Each row is a point on a tangle of strands that fork and nearly touch. The rows are in no order.
(in the rows, 128 means zero)
Two points are linked if the straight distance between their rows is under 181. Some points are linked to none.
patug: [174 131 128 120 107 145  58 111  92  98 163 105 171  98 120  64  85 105
  99  59 111  79 170 160 106 143  86 126 133 141 171 137 147 118  72 148
 148 148 105  71 117 123 178  72 110 157 148  91 138]
viveb: [149 142 128 140 161 124 145 178 108 154 109 129 173 126 136 141 125 186
 143 123 131 158 170 133  89 147 146  89 144 121 100 113 128 170 115 145
 101 118 156 134 109 128 151 106 139 115 192  80 168]
toti: [133 120 166 117  95 119 119 107  73 112 123 133 129 118 103 110 133  83
 131  67 127 128 138 171 133 150  83 180  93 127 157 120 133  68  98 100
 125 119  88 142 137 101 112  97 101 101 133 113 166]
butar: [119 155 138 149 180  91 144 121 160 170 140 117 119 127 110 137 154 168
 115 125 138  77 142 142 149 145 141 136 152  87 134 161 103 124 154  88
  92 167  94 140 168 137 154 202 134 142 126 104 110]
mab: [132 164  75 138 174 149 157 128 146 121 119 136 128 110 157 133 120 150
 123 203 127 176  95 135  97 126 188 156 143 123 166 110 111 133 113 118
  78 141 113 149 128 148 116 115 105 129 131 138 128]
rebu: [157 116 138  91 178 169 188 162 157 114 119 106 121 101 166 112 158 112
 100 143 130 139  94 100 186 148 153 131 128 123 173 155 136 192 154 105
 119 174  90 150 151 160 159 138  88 189 128  92 162]
Por: [120  88 122 121  63 183 118 108 110 159 162 167 118 144 142 186  76  85
 152 150 156  42 105 100  89  94 147 160 137 144 111  80 142  96 126 104
 154  86 182  96 131  97  95 126 103 105 100 147 114]
sog: [158 157  65 112 180 101 145 188 147 135 138 131 174 114 143 151  88 159
 148 167 138 151 170 117  91 110 152 142 159 133  63 197 128 153 177 147
 104 143 127  69 119 139 145 136 100 148 106 166  65]
vov: [ 56 140  84 157 124  89 105  87 127 121 139 152  82 146 130 202 156 148
 132 150 138 116 153  98 119 105 142 131 125 143  98 156 110  68 144 121
 125 131 142  88 163 151 101 188 130 118 123 161  96]
mon: [186  95 194  94 115 119 147 132  93  79 143 144 119 115 135 123 132 102
 117  39 109 149 122 148 146 122 116 190  99 102 144 122 144  85  97  93
 124 130  90 147 100 122 101 131 138 124 137 125 156]
Totor: [157 152 128  96 101 191 128 147  99 135 136 155 189 151 155 188  44  52
 138 155 126 119 113 104  50  94 135 118 142 121 137  96 170 103 144 134
 126  66 144 104  89 134 116 109 131 117 124  88 137]
Vage: [161 163 126 112  91 143 167 118 143  77 118  79 108 106 127 115 109 122
  98 124 107 138  94 110  85 100 135 118 163  81 163  79  93 111 106  94
 109 103  90  94 150 119 124 112 168 124 182 150 186]
Todid: [131 139 132  92 154 130 143 138 163 101 117 116 123 130 126  96 104  71
 129 117  82 133  99  64 111 163 114 127 135 124 131 118 150 166 145 134
 130 147  88 103 151 152 118 114 101 138  91  99 155]
vozi: [189 133 148  44 121 120 119 150 163  93 113  85 114  96 117 109 141  72
  95  75  88 136  65 113 128 128  53 121 184  98 171 152 131 149 151 134
 133 164  86 100 160 130 120 149 175 137  94 127 171]
Malal: [103 105  95 121 137  96 129 151 132 125  89  90 125 161 126 156 121 127
 130 149 134 177 137 172 147 122 138 155  87 156  94 131  75 129 146 165
 124 145 106 202 148 119  78 117 102 132 127 129 137]
zutot: [128 145  79 138 152 108 108 174 123 123 144 144 183 119 135 153 109 174
 147 144 135 171 173 116  83 127 134 142 149 152  67 172 129 146 147 171
 129 142 174  79  84 118 126  93 102 136 152 131  90]
Lurod: [144 140  83 154 161 105 102 108 128 161 119 152 105 108 146 133 110 148
 175 176 138  56  77 123 118 123 135 110 184 110 107 115 148 170 109 122
  91 145 139  76 127 157 178 163 188 122 128 130  93]
fotu: [113 136 134 127  69 133 130 166 129 170 129 133 157 171 124 186 170 128
 102 111 174 165 144  87 105 131 126 116 143 166  80 148 128  99 148 183
 212  96 208 135 131  89 108 119 101 100 155 120 127]
ret: [ 98 102 145 172  78  85  76 107 101 133 117 168  78 115 115 111 132 126
 138 131 153 106 126 152 144 150 112 180 105 179  99 109  94 113  83 117
 157 139 119  92 146  95 114 129  59  84  99 127 104]
Rotun: [124 114  66 125 158 135 159 160 157 107  89 108 137 152 133 161 130 126
 111 190 159 164 110 136 127 114 162 156 120 109 123 172 132 120 204 120
 134 101 134 132 108 123 100 118 116 169 116 135 105]
fiz: [134 108 177 100 130 150 205 187 148 150 105 168 130 180  86 133 125  68
 124 110 146 140 131 100 135 121 130 108 127 117  99  97 186 134 169 148
 141  66 150 142 122 118  83 123 131 103 158  85 167]
zifin: [142 102  90 210 171  66 103 152  79  98 124 119 141 145 128  97 153 170
 145 158 115 111 156 135 164 122  93 149  99 127 105 130  70 140  61 136
  84 184 128 111  99  99  93 110 152 126  97 113  73]
naka: [141 121 123 146 119 117  79 123  52  83 119  99 184 107 138  96 158 169
 138 117 131 146 127 147 118 163 101 164 106 149 102 133  87 114  77 155
 121 120 121 157 144  88 131  49 133 120 138 116 161]
revab: [113 149  95 169 129 123 112 159 112 160 158 184 159 133 130 190 147 170
 111 155 149 177 178  97  86 108 130 123 136 180  85 148 119 100 118 207
 138 118 183  54 118 122 123 126 113 117 133 145  62]
migo: [125 122 173 133 110 139 152 145 126 189 104 144 136 129 104 126 145 138
 133  73  97 156 200 165 126 117 102  99  92 143  86 101 121 121 118 200
 142  95 134 146 145 104 140 144 115  70 183  82 159]
fimu: [116 113  63 132 118 109 158 166 140 151 102 117 161 164 125 194 126 134
 106 162 163 146 135 157 125 109 155 163 114 139  76 151  95 108 171 165
 137 125 152 173 151 116  92 117 104 149 131 142  93]
Zemur: [ 98 133 138  66  98 146 122  91 145  91 184 119 140  87  58 108  63  12
 152 104 158  86 166 111 130  94 101 134 103  92 155 150  97  98 115 123
 172 133 142 176  99 124 142  98 165 157 148 160 156]
Pire: [107 113 142 133 151 117 194 184 133 143  80 132 108 189 100 119 165 113
 114 123 146 161 143 129 145 119 138 106 116 132  94 128 140 116 180 144
 134  87 127 174 139 139  79 150 126  94 141  99 158]
Vuse: [155 136 183  99 132 141 165 181 116 162  93 127 151 110 128 110 135 154
 131  57 105 171 181 163 113 128 126  84 119 124 106 102 128 137 116 148
 117 105 123 136 119 144 157 154 120 124 180  78 188]
mosi: [163  76 164 106  96 179 163 126 107  98  96  84 128 104 173 112 104 124
 110 109 116 130 124 180 141 131 137  96  69 152 131 122 125 145 106 130
 158 142 128 198 118 198 157 115  98 145 127 123 178]
fere: [136 160 170 140 142 149 140 112  91 142 114 114 183 100 150 104 171 158
 133  88  84 130 137 169 135 167 136 111 104 125 118 143 164 124  99 129
 112 168 124 193 140 130 173 137 148 118  89 114 116]
logod: [196 105 134 118 138 105 136 179 144 101 146 129  94 156 138 106 142 186
  79 105 104 158 137 108 206 101 142 137 142  86 151 115  87 176 182  97
  91 108  45 109 148 127 135 182 143 186 116 143 114]
tikim: [ 90  96 159 132 105 124 135  77 115 102 125 119 108 155  92 110  99  91
 143 131 142 127 162 173 151 117 110  64 105 107 160 122 142 100 129  77
 151 106 120 172  95 142 139 118 167 130 132 178 126]
Dumim: [152 134 115 144 128 131 154 112 141  86 120  93 144 144 123 136 114 180
 110 140 124 168 146 109 113 124 171 111 148  93 130 110 111 108 135 109
 117  95 104 113 145 110 145 108 163 156 185 154 137]
rugop: [130 109 149 128  98 137 153 125 101  75 128  78 132 122 124 138 128 194
 123  68 116 133 173 166 143 118 129 124 106 109 136 140  86  89 151  89
 135  98 113 149 130 102 143 112 184 149 171 154 165]
gal: [119 109 153 187 138  99 112 106 115 115 122 134 138 149 130 137 125 146
 142 121 102 125 124 103 138 182 155 109 130 134  76 153 122 136 138 107
 155 158 112  96 122 126 108 166 119 127 127 120  96]
gisok: [141 138  83 123 186 113 165 178 155 134 113 161 140 184 115 179 139 130
 124 183 147 184 134 122 138  76 165 145 139  94 133 145 148 117 180 134
  89  82 109 140 109 128  94 150 125 191 120 129  61]
Filug: [171 169 109 119 101 164 143 172 131 180 108 122 191 102 163 142 128 131
 152 180 144 113 102 109  46 140 156 107 146 123  80 123 162 140 168 169
 110 153 162 158 144 135 130 110  85  97 115 128 133]
Zile: [159  74 137 116 147 144 111  91 118  91 167 110 108 112 203 122 132 172
  95 106 101 157 121 192 197  81 137 150  89 147 185 140 130 123 107  91
 123 149 109 202  78 153 127 139 119 136  93 159 144]
fep: [ 91 148  91 141  99  99  85  93  89  86 139 140 120 136 119 163 168 148
 120 154 150 147 115  82 113 126 161 105 137 162  78 182 117  77 115 124
 172 113 138  36 130 140 123 151 115 139 128 161  79]
bot: [ 98 134 162 117  69 144 105 119 130 126 135 112 135 145  94 160 130  89
 108  92 130 129 157  63 122 170 100  88 117 119 114 151 136 117 136 128
 199 122 203  56 125 119 146 125 117 137 147  91 144]
Fud: [119  78 117 147  66 173 128 115 165 188 121 131 135 142 120 144  72 103
 149 169 145  93 144 123 107 146 158 120  97 152  89  90 124 169 145 164
 155  98 180 146 129 137 108 109  91  96 129 114 132]
bitil: [132  95 207 166 145 123 176 127 119 153 138 159 119 149 111 141 137 145
 121  56 104 105 181 151 147 128 134 108 131 113 104 144 157  90 137  99
 135 130 136 146 117 152 141 195 140 103 134 113 113]
Per: [153 147 141 111 100 144 106 178 103 173 124 135 183 116 144 127 130 127
 141 180 149 120 102  96  50 141 150 128 158 168  61 146 193 144 171 178
 127 139 152 116 132 139  87 137  83  87  87 165  79]
gibo: [127 154 103 152 199 147 134 106 173 161 140 132 109 140 161 113 135 134
 135 205 117 122  73 103 167 130 147 102 155 121 203 146 129 187 153  95
 122 156 123 131 100 151 142 178 119 152 129 120 114]
lozo: [167 147 128 138 161 129 185 174 110 121 104 108 159 108 144 126 143 191
 132 139 159 131 127 140 118 157 172 127 133 124 113 122  86 153 106 129
  78 151 140 182 153 136 157 112 130 152 179  89 165]
tukev: [133 105 134 148 104 116  88 105 130 101 117 125  77 109 113 121 179 124
 123 107 113 132 141 116 143 116  86 168 102 127 125 105 119  83 138 116
 167  66  66  34 162  75 122 118 142 118 117 166 133]
vared: [100 179 100 158 166 110  94 127 123 149 114 142 162 129 128 115 149 160
 143 178 133 136  99 123  97 138 143 132 147 125 103 137 162 133 114 164
  88 139 154 151 150 116 144  68 133 124 114 151  75]
Sineb: [122 102  99 126 124 155 175 146 151  97  88 112 143 158 125 170 119 109
 131 158 174 133 131 114 128 130 151 124 123 104 101 145 147 117 199 114
 162  62 155 123 113 117 139 101 134 163 160 101 140]
Tuf: [153 110 115 116  88 123  86 151 145 111 120 105 101  78 125 105 134 157
 102  81 127 129 153 118 137 113  84 122 174 138 107 145 111 131 122 147
 192 114 120   4 106  93 187  94 132 128 156 125 128]
fepal: [109 120  90 195 161  87  91 127 116  87 138 121 134 105 117  96 133 192
 156 135 121  93 163 106 115 130 124 150 140 151  96 152  63 140  71 137
 107 137 120  70 111 121 127  96 151 106 128  95  98]
pemet: [167 126 165 121  98 177 182 145  87  75 139  86 112  89 155 120 115 190
 100  69 112 128 132 166 143 105 144 119 109 126 158  95  76 112 104  95
  94 105 100 160 134 137 152 103 149 136 177 139 207]
doga: [ 87 125 110 134  72  80  95 143 111 183 119 121 154 165 120 147 150 116
 106 119 170 145 149 139 130 117 121 132 147 196  76 131 117  93 131 201
 193  95 141 165 151  97 105  95 124  73 159 142 105]
Pulov: [142 139 169 148 137 150 125 102 149 128 129 150 112  93 165  70 133 111
 151 120  55 141 117 146 158 144 137 136  92 140 160 107 136 184  82 119
 115 170  79 130 101 146 140 140  92 143  84 123 123]
Dagu: [100 167  88 154 132 137 111 120 122 207 130 143 152 161 139 140 152 165
 150 192 135 127  89 142  85 100 157 138 142 159 129 111 171 145 114 188
  80 109 147 195 141 127  88 119 153 121 112 159  64]
podo: [109 107 107 189 167 138 130 102 172 136 126 140 104 164 153 105 123 140
 142 215 134 137 105 150 170 134 157 116 112 125 158 130 126 188 161 105
 125 133 122 173  87 139 125 156 109 175 120 139  90]
Lofud: [158 150 116  60 149 155 150 157 189 109 118 102 129 115 110 102 102  53
  95  99  96  99  92  93 128 149  98 108 160 106 141 143 134 162 142 164
 142 155  98 111 158 160 155 141 155 172  99 115 167]
Gobab: [141 163 105  82 124 163  85 127 168 121 150 141 179 157 118 162  50  29
 104 138 132  77  91  80  89 143 117 109 137 119 133 118 114 160 124 160
 184 123 150  68 108 136 140 143 184 174 153  94 152]
nofe: [ 95  89 120 106 106 161 180 107 174 139 129 128 131 162  96 173  83  79
 151 146 172  89 166 116 161 116 141 131  98  96 113 140 125 110 184 102
 150  61 177 139 131 115 163  90 134 163 144 105 138]
dibap: [161 147 154 156 161 143 122 114 127 133 162 136 114  94 162  93 146 180
 173  91  56 137 147 159 159 134 148 182 130 126 157 117 104 182  90 103
  82 123  60 122 108 132 147 153 148 164  87 138 134]
Mazan: [120 142 130 108 107 156 159 137 129 118 112 138 123 167 110 123 119  32
 119 167 142 182  88 125 109 114 159 108 123 131 148  72 160 108  96 131
 124  86 127 179 120 151  70  96  99 113 149 126 152]
sivo: [143 148 124 109 186 161 144 104 178 137 130 114 110 104 161 100 144 135
  94 145 108 163  79 102 184 133 133 138 136 127 212 150 117 170 149 106
 115 183 111 142 116 122 157 144 108 166 134 127 138]
dudez: [116 159 102 103 140 114 132 130 147 163 154 174 126 117 129 193  84 110
 169 117 136  72 107  86  79 112 125 164 213 131 127 107 174 100 129 148
 101 134 148  84 139 126 102 139 163  88 129 130 133]
motot: [120 139 175 108 115 129 129 112 105 108 112 143 116 167  90  89 154  44
 116 120 119 175 107 144 151 115 131  87 109 134 177  64 156 117  70 111
 129  99  92 164 130 129  86 122 119 129 157 130 136]
Gim: [127  98 129 141 126 124  98  88 151 127 112 126 112  84 194  54 128 167
 136 191 132 152 113 206 169 131  93 142  67 144 164 142  74 174 127 129
 127 190 138 183  96 126 139 129 108 133 106 122 120]
gido: [125 144 119 141 146  88 116 141 137 183 161 179 163 147 142 184 107 168
 167 127 139  95 148  70 103 145 137 122 194 142  95 126 159 147 135 137
 129 129 191  72 142 114 152 155 154 110 145 118 111]
fuv: [153 155 151 120 165 170 146 128 108 125 186 129 123  94 160 111 177 147
 135  64  97 163 148 192 170 107 137 203 111 118 182 101 117 127  71  85
  65 107 103 152  90 138 115 167 142 142  85 151 181]
duze: [ 66 119  95 175 159  95 127 107 132 152 142 138 120 187 142 174 108 142
 143 201 163 117 129 157 152 122 138 122 128 138 156 141 112 126 160  88
 127 138 161 183  83 119  87 160 123 136 106 152  87]
debo: [149 162  85 123 184 107 100  97 158 136 125 122  94 113 146 119 122 151
 164 191 108 113  81 113 125 127 143  84 186 111 150 134 144 194 131 112
  88 147  94 100 155 162 168 191 161 141 120 157 108]
riro: [145 117 147 145 113 105  83 129  91 135  78 117 138 144 126  90 160  89
 116 141 133 131  89 144 129 166 114 116 107 155 126 130 175 144 139 136
 152 140  91 141 145 122  70 132  68  85 110  91 113]
Nesup: [179 164 124 111 111 119 156 178 138 184 106 112 177 117 136 140 152 152
 138 145 136 143 128 120  82 143 185 124 128 135  44 130 115 161 164 188
 105 149 131 187 171 112  99 127  96 107 153 107 128]
Zev: [130  84 119 152 169 128 146 118 145 139 122 114  54 145 104  88 169 134
 109 129  97 129 140 104 161 163 113 117  80 114 142 115 150 159 180 107
 104 129 114 124 149 156 130 163 118 135  58  77 125]
vuza: [145 135 132 138 149  72 111 151 133 162 133 175 171 141 130 136  90 176
 178 121 106 150 170 100 100 156 123  87 170 146 126  97 156 180 112 133
 104 120 145 114 116 137 167 147 150  96 152  97 148]
supe: [ 96 158 125 121 182  97 174 148 181 142 135 156 122 181 101 158 148 132
 126 164 164 150 137 141 152  87 149 146 129  79 173 123 126 110 163  96
  82  95 126 162 129 107 104 161 125 165 160 109 115]
Lezik: [123 135  92 154 138 128 138 125 139 153  88 112 111 112 136 141 122 131
 136 198 155 109  85 149  85 139 156 112 125 107 141  94 123 119 138 104
 111 160 142 137 129 148 128 147 121  86 132 126 142]
gop: [137 129 138 148 105 142 104 153  69  93 140  73 165 106 151 117 156 200
 119  69 110 116 168 159 157 112 109 143 107 148 123 152 117 100 143  97
 131 113  85 113 104  97 142 107 173 138 113 168 141]
Gul: [131  82 146 107  96 158 135  90 140 117  95 121 121 105 186  67  95 104
 108 159 125 137 100 178 165 145 104 130  75 145 169 139 114 163 115 146
 168 200 132 195 126 168 156 104  99 125  88 144 143]
ziz: [117 122 174 114 120 145 116  79 102 101 133 128 120 145 113 105 147  94
 125 136 115 200 132 179 174 112 113  89  97 141 208  96 115 113  75  81
 134 109  99 209 116 122 109 105 159 135 142 171 140]
Lomi: [124 141 133 138 106 102 100 132 115 173 109 136 114 116 146  71 166 129
 155 195 154 123 109 197 138 130 129  92 108 184 183 100 132 155 102 147
 112 156 116 217  87 132  98 112 109  71 123 105 113]
Nutu: [111 131 130 109  96 155  86 135 140 154 135 136 155 147 113 154  88  73
  95 112 131  72 112  56 104 162 117  92 114 113 101 105 156 162 124 150
 183 148 186  43 132 147 157 149 122 150 130 104 135]
vodo: [191  82 159 135  91 143 141 152  92 106  87  80 139  75 168  92 131 149
 124  81 109 113 124 180 106 151 115 105  90 143 112 135 128 134 131 119
 146 156  90 142  89 161 141 114 101 128 140  92 160]
tuvi: [ 38 133 161 124 107 103 124  86 135 177 124 163  98 159  96 147 119  96
 164 125 164  87 166 163 143 107  73  87 119 114 136 125 150 104 129 106
 140 112 173 183 140 124 143 102 156 120 101 178 116]
bunu: [ 94 128  81 141  99 152 112 119 121 165 115 143 121 117 156 180 102 120
 148 197 162  62  85 133  83 107 145 155 138 134 133  98 146 102 141 117
 121 136 172 120 124 141 116 137 104  88  96 145 108]
Gevan: [168  82 174  74 128 146 141 101  90  77 151 119 107 114 175 141 132 113
 103  63 121 160 118 193 167  76 144 152  85 121 154 134 160  79  74  93
 135 132 129 214 109 155 100 130 122 125 107 143 182]
fupe: [169 130 109  98 141  71 143 165 157 114 130 106 141 124 116 126 103 160
 151  94 131 151 115 103 116 134 100 101 215 126 118 161 126 138 149 110
 145 115 118  84 131 107 178 157 202 132 171 132 160]
mipan: [166 108 129 121  98 133  75 154  76 101 145  99 141  78 146  86 130 186
 107  59 139 110 151 142 120 142  80 131 143 138 120 167 123 139  95 148
 160 142 147  42  98 120 187  70 119 129 166  96 141]
runil: [112 148 108 126 111 134 102 119 127 184  92 137 123 155 127 106 128  66
 127 199 155 140  69 169 129 105 145 108 130 158 171  73 169 150  98 161
 123 115 120 200 106 137  97 107  90  92 132 124 122]
buk: [125 130 120 119 162 113 114 155  64  91 105 115 145 115 130  95 172 157
 104 102 141 148  92 132 131 157 100 168 109  93 140 136  94  95 106 158
  82 162 152 184 153  94 161  58 143 126 125 124 149]
Zibir: [132 115 135  93 125 167 186  83 153 103 193 137 133  96  97 117  55  68
 130 110 130 102 140 131 163 100 148 103 110 116 183 135 107 127  76  93
 153 153 126 182  92 143 162  89 170 160 161 155 153]
til: [108 119 115 130 180 123 143 110 150 108 166 133  79  87  95 116 104 135
 154  76 113 101 138 130 150 119 127 167 138 108 158 128  86 125  87 125
  71 133 117 155 118 114 135  70 162 127 153 126 146]
nup: [ 74 119 125 158 134 108  75  68 133 117 124 121 104 136 129 113 146 151
 144 126 102 149 135 170 163 149  92 155  80 130 146 147 112 133 128 105
 134 136 104 143 126  90 118 124 127 161  83 160  90]
Mupiv: [148 115 144 114 148 143  97 168  82  89 131  94 117  95 177  89 157 203
 111  73 104 142 129 184 175  82 123 137 122 141 172 131 147 124 139 114
 103 149  71 156  76 128 132 119 135 134 103 149 145]
batam: [162  99 118 182 145 123 109 105 150 122 136 117  99 122 163  64 158 205
 125 191 110 139 130 181 180 120 150 114  81 120 164 132  80 184 128 113
 106 163 105 176  90 136 142 172 118 184 115 135  78]
Sidev: [176 160 187  80 129 142 177 108 132  81 160 125 118 109 148 109 156 128
  71  74  88 179  90 138 167 112 124 157 152  61 197 113 107 132 104  81
  96 122 108 122 164 117 130 216 169 155 125 120 156]
Vub: [ 87  91 184 125  55 121 120  98 107 111 142 146 111 150  92 136 149  84
 114  74 126 122 138  70 164 177  98 126  90 160  95 143 142 103 124 136
 202 118 160  81 145 130 139 123 103 123  72  99 125]
Ded: [153 147 195  74 138 164 182 120 120  72 201 140 100  97 163 116 157 117
 102  47  81 170 144 168 173  70 154 182 144  86 182 102 121 123  73  83
  78  92 123 131 142 129 112 184 153 157 122 139 154]
Taf: [ 91 133 119 132  79 144 155 110 160 125 148 119 168 158 110 181 121 103
 119 133 123 142 121  62  99 171 150 163 130 124  93 153 139 115 181 158
 134 125 182 144 183 127 106  97  74 151 119 115 131]
Neme: [158 138 135 105 105 155 150 145 110 135 112 168 166 163 130 165  97  66
 135 162 126 154  77  96  67 142 151 127 144 128 128  88 200 115 145 155
 117  85 133 126 127 155  81 118 121 116 123 121 114]
tolab: [ 85  83 130 134  83 167 153  74 147 156 143 153 134 191  95 184  63  77
 145 178 169  89 150 112 141 134 147  99 113 127 100 105 139 134 169 106
 154  64 174 152 162 137 115 116 136 123 114 132 128]
Mef: [162 133 132 124 131 151 111  93 167 119 142  63 129 113 110 123 136 152
 127 108  74 117 125 108 161 146 138 121 162  96 111 166 103 168 164 114
 119 115  48  70 198 118 167 170 172 175 108 142 122]
pegur: [140 145 131 116 110 156  91 102 122 101 129  99 164 111 107  89  90 103
 101 120  99  96 138 132  99 136 106  91 114 120 161  90 133 121  83 132
 158 142  99  86 113 140 165  91 140 151 158 143 151]
kipam: [115 130 117 124 118 121  85 133 142 114  97 126 114 114 117 116 150 133
 132 117 122 155 167 106  95 109 109 103 146 119 118 121 158  81 140 147
 173  75 108  37 129 106 153  80 126 133 157 149 129]
Sesag: [110 124 133 107 165 170 172 117 127  80 161 132 119 102 133 103 109 131
 153 104 125 125 141 124 164 119 146 132 138 140 190 122 124 133  80 122
  97 147 117 174 100 134 172  66 147 157 171 136 164]
fuge: [ 76 127 165 119 143 101 189 146 145 147 113 146 101 176  80 139 140 135
 123 120 153 138 160 176 154 111 121 136 104  99 122 129 109  92 171 120
 109 107 136 197 166 107  94 169 112 102 142 123 148]
fonoz: [ 92 121  79 160 169  84 118 120 142  91 162 134  88 123  97 150 125 147
 163 121 129 107 172 126 121 107 128 161 155 145 128 152  73  94 105 111
 115 139 123 100 105 102 110  95 164 122 151 137 100]
moni: [151 136 109  91 121 173 121 121 159 114 145 120 153 133 105 127  45  68
 113 127 117 108 130 108  89 131 118  95 126  99 165  95 106 152 104 133
 168 116 141  84  83 141 151 100 163 161 190 113 163]
tisa: [ 93 115 126 127  94 123 121 112 131  95 113 119 143 145 135 139 111 102
 132 131 126 168 103 112 116 177 130 159 116 125 102 145 112 114 143 145
 145 152 135 169 152 110 101  79  83 129 122 143 141]
Fodi: [179 150  87 149 174 133 164 152 147 101 142 111 148 108 150 125 110 192
 120 178 139 134 114 124 121 137 191 127 183 110 144 127  81 167 112 103
  85 125  95 126 152 131 165 108 152 159 165 122 146]
pife: [ 97 143 120 140  90 126 104 133 119 206 128 113 170 158 119 157 133 125
 135 137 131 128 124 127  81 111 153 125 161 169 105 109 172 117 126 193
 132  95 144 180 133 123  85 118 136  88 147 153 100]
Fiseg: [190 115 144 156 116 119 110 144  84 101 109  76 141  72 157  73 151 179
 141 134 114  99 121 160 115 157 137  89 124 125  95 149 110 147 138  85
 146 175  89 108  89 129 148 163 152 105 116 125 112]
kez: [113 158 144 126 176 102 143  98 139 139 143 152  76 114 108 135 113 107
 149 104 101 113  98 128 123 127 124 146 149 106 175  87 116 115  75 106
  73 147 106 137 134 126 111 142 145  93 143 112 148]
vokiz: [109  98 114 133  49 163 105 135 137 185 147 150 116 138 112 148  62  76
 140 147 161  69 135 111  96 134 112 132 116 140  93  84 106 126 119 133
 174 120 201  96 111 109 128  95  64  87 132 124 152]
Lir: [130 127 188 133 126 120 120 102  82 150 149 156 139 107  96 119 139  96
 139  43 116  98 195 164 130 126  76 140 105 136 125 128 161  54  87 113
 140  94 103  89 130 112 149 128 126  87 131 120 149]
ropar: [147 142 169  73 146 111 130 126 150  98 122 108  95 118 117  99 153 105
  88  83 108 161  82 106 149 121  93 119 165  81 205 113 146 123 150  97
 116 133  90 105 128 131 116 185 167 130 119 129 143]
lik: [146 117 105 116 169 103 120 141 181 130  97 113  81 111 127 100 134 118
 135 135 112 123 100  87 132 150 117 140 134 107 103 142 151 184 189 123
 124 148  94  76 152 147 122 153  99 117  84 107 120]
Vove: [136 119 152  84 139 123 171 186 136  90 106 136 115 159 106  93 111  56
 111  93 124 139 125  78 115 145 102 104 112 112 138  84 176 142 147 131
 129 110 125 126 114 159 100  98 119 142 106  87 176]
Rolig: [113 130 142  95 111 114 140  91 170  84 126 106  70 125  80 135 139  57
 138 133 139 112 130  82 127 102 122 152 141  88 154 142 135  95 161 114
 157 117 139 116 134 126  95 152 179 125 147 129 120]
Mider: [168  91 105 203 141  88  99 140  68 106 144 136 116 125 135 105 157 181
 137  98 103 106 174 168 179 117  86 201  87 126 108 140  72 125  72 126
 113 144 105  91  92 102 135 139 172 147  77 142  77]
dav: [ 98  67 156 151 124 122 143 115 133 135 120 145  59 143 101 119 155  99
 113  86 116 107 141 100 157 157  91 142  71 123 115 126 167 106 166 124
 149 131 143 108 176 136 125 141 123 107  60  98 115]
goga: [ 90 153  83 136 146 147  83  94 117 105 130 125 148  99 164 115 122 127
 135 212 164 106  54 114  96 112 128 120 143 149 111 193 178 132 138 120
 118 176 128  84 107 185 104 168  96  95 104 152  74]
Fami: [ 86 144  96 169 128 124 130 131 127 177 131 174 116 142 131 197 153 169
 130 165 157 113 179 113  93  92 134 123 133 175  72 129 132  66 140 173
 126 107 168 108 156 140 107 158 125 113 119 178  82]
Birik: [124 153 110  99 153  75 111 136 158 144 132 158  90  99 101 134 105 109
 152  98 125  94  85 109 100 130  92 167 200 108 142  95 143 127 101 143
  82 151 116  96 151 134 113 129 161  84 135 119 136]
nes: [ 78 140 170 122  90 115  99  92 104 161 136 167 128 129  77 132 120  89
 126  84 142  50 183 131 115 122  73 100  99 142 110  88 144  57  92 136
 149 126 150  94 160 115 140 135 103  90 143 130 152]
Tutuk: [ 86  92 172 126  39 104  96 110 109 142 118 167  92 162 103 131 136 104
 113 129 159 111 118  91 149 163 108 136 110 188  99 111 126 121 108 141
 196 117 160 107 175 118  96 130  57  90  69 123 126]
noku: [134 164 103 103 154  97 102 171 140 139 143 160 143 104 151 143 110 129
 147 153 129 137 107  80  69 134 129 153 180 161  64 186 172 155 182 148
 115 162 128  78 137 151 107 152  84  93  85 175  72]
dilok: [100 160  97 130 191 111  97 127 132 119 106 114 137  97 136  88 178 176
 128 118 116 136 115 119 143 147 119 145 122  94 133 141 125 139 122 154
  72 165 148 151 144 100 173  67 137 148 102 141 110]
begul: [101 137 134 137  91 126 103  90 132 102 155 133  88 142 110 179 163 142
 120 104 135 152 148  62 143 138 140  92 140 147 110 170  91  93 116 118
 212  95 152  41 119 107 148 172 131 136 148 105 127]
kovi: [129 110 140 186 123 124 137 119 124 164  92 132 102 143 110  95 141 167
 141 131 125 125 152 188 140 129 152  87 120 117 120  79 123 135 109 130
 111 108 131 185 116 150 173 133 159 135 153 121 109]
kodi: [ 91 153  64 119 114 133  87  99  90 101 131 131 112 114 126 161 153 132
 112 171 173 116  66  89 109 112 155 121 159 154  83 199 153 119 139 121
 126 135 142  45 113 179 108 174 110 132 107 176  51]
farov: [ 65 123 156 142  83 105 100  92 101 191 124 161 122 146  79 134 119 117
 155 123 155  77 159 148 117 117  87 102 114 150 106  85 138  91  81 145
 117 110 164 170 170 115 114  90 129  77 135 157 133]
mas: [148 128 120 135  92 150 172 179 125 158 149 132 176 158 136 205 144 137
  93 127 160 160 120  69  69 141 144 144 144 148  57 189 123 129 189 155
 154  99 200 101 154 125 101 117  79 135 133 114 112]
varef: [ 96 149  92 184 179  79 118 143 142 159 134 101 134 142 129 152 152 180
 141 177 148  84 152 144 154 125 133 103 125 122 127 163  93 134 168  92
 112 196 143 160 116 117 116 194 119 143 108 126  72]
fivut: [152 172 115  94 190 145 107 112 124 121 129  95 126  79 177  67 172 167
 103 129  94 161  78 118 156 137 113 147 131 120 169 169 104 167 118 130
 111 209  97 136 141  87 172 104 138 150 118 155 148]

A fork is a point with three links. Follow the links from the first point to the second and name the forks in between, in order.
bunu / ziz -> Fodi, Dumim, rugop
fimu / mosi -> dilok, sivo, gibo, podo
Fud / gibo -> Rotun, dilok, sivo
migo / nofe -> viveb, Fodi
gido / tuvi -> viveb, Fodi, Dumim, rugop
podo / supe -> gibo, sivo, dilok, Rotun
vokiz / podo -> Rotun, dilok, sivo, gibo

A fork is a point with three links, a tip a point with one. Leave the first point through the second and follow the links. Name the first fork or tip that comes.
tuvi / farov -> rugop
Zile / Gevan -> Mazan
pife / doga -> Rotun
fimu / Malal -> dilok
Sineb / nofe -> Fodi
tukev / kipam -> bot
vov / Fami -> Nesup
Todid / Lofud -> Pulov
Nesup / Filug -> fep
Nutu / Gobab -> tukev
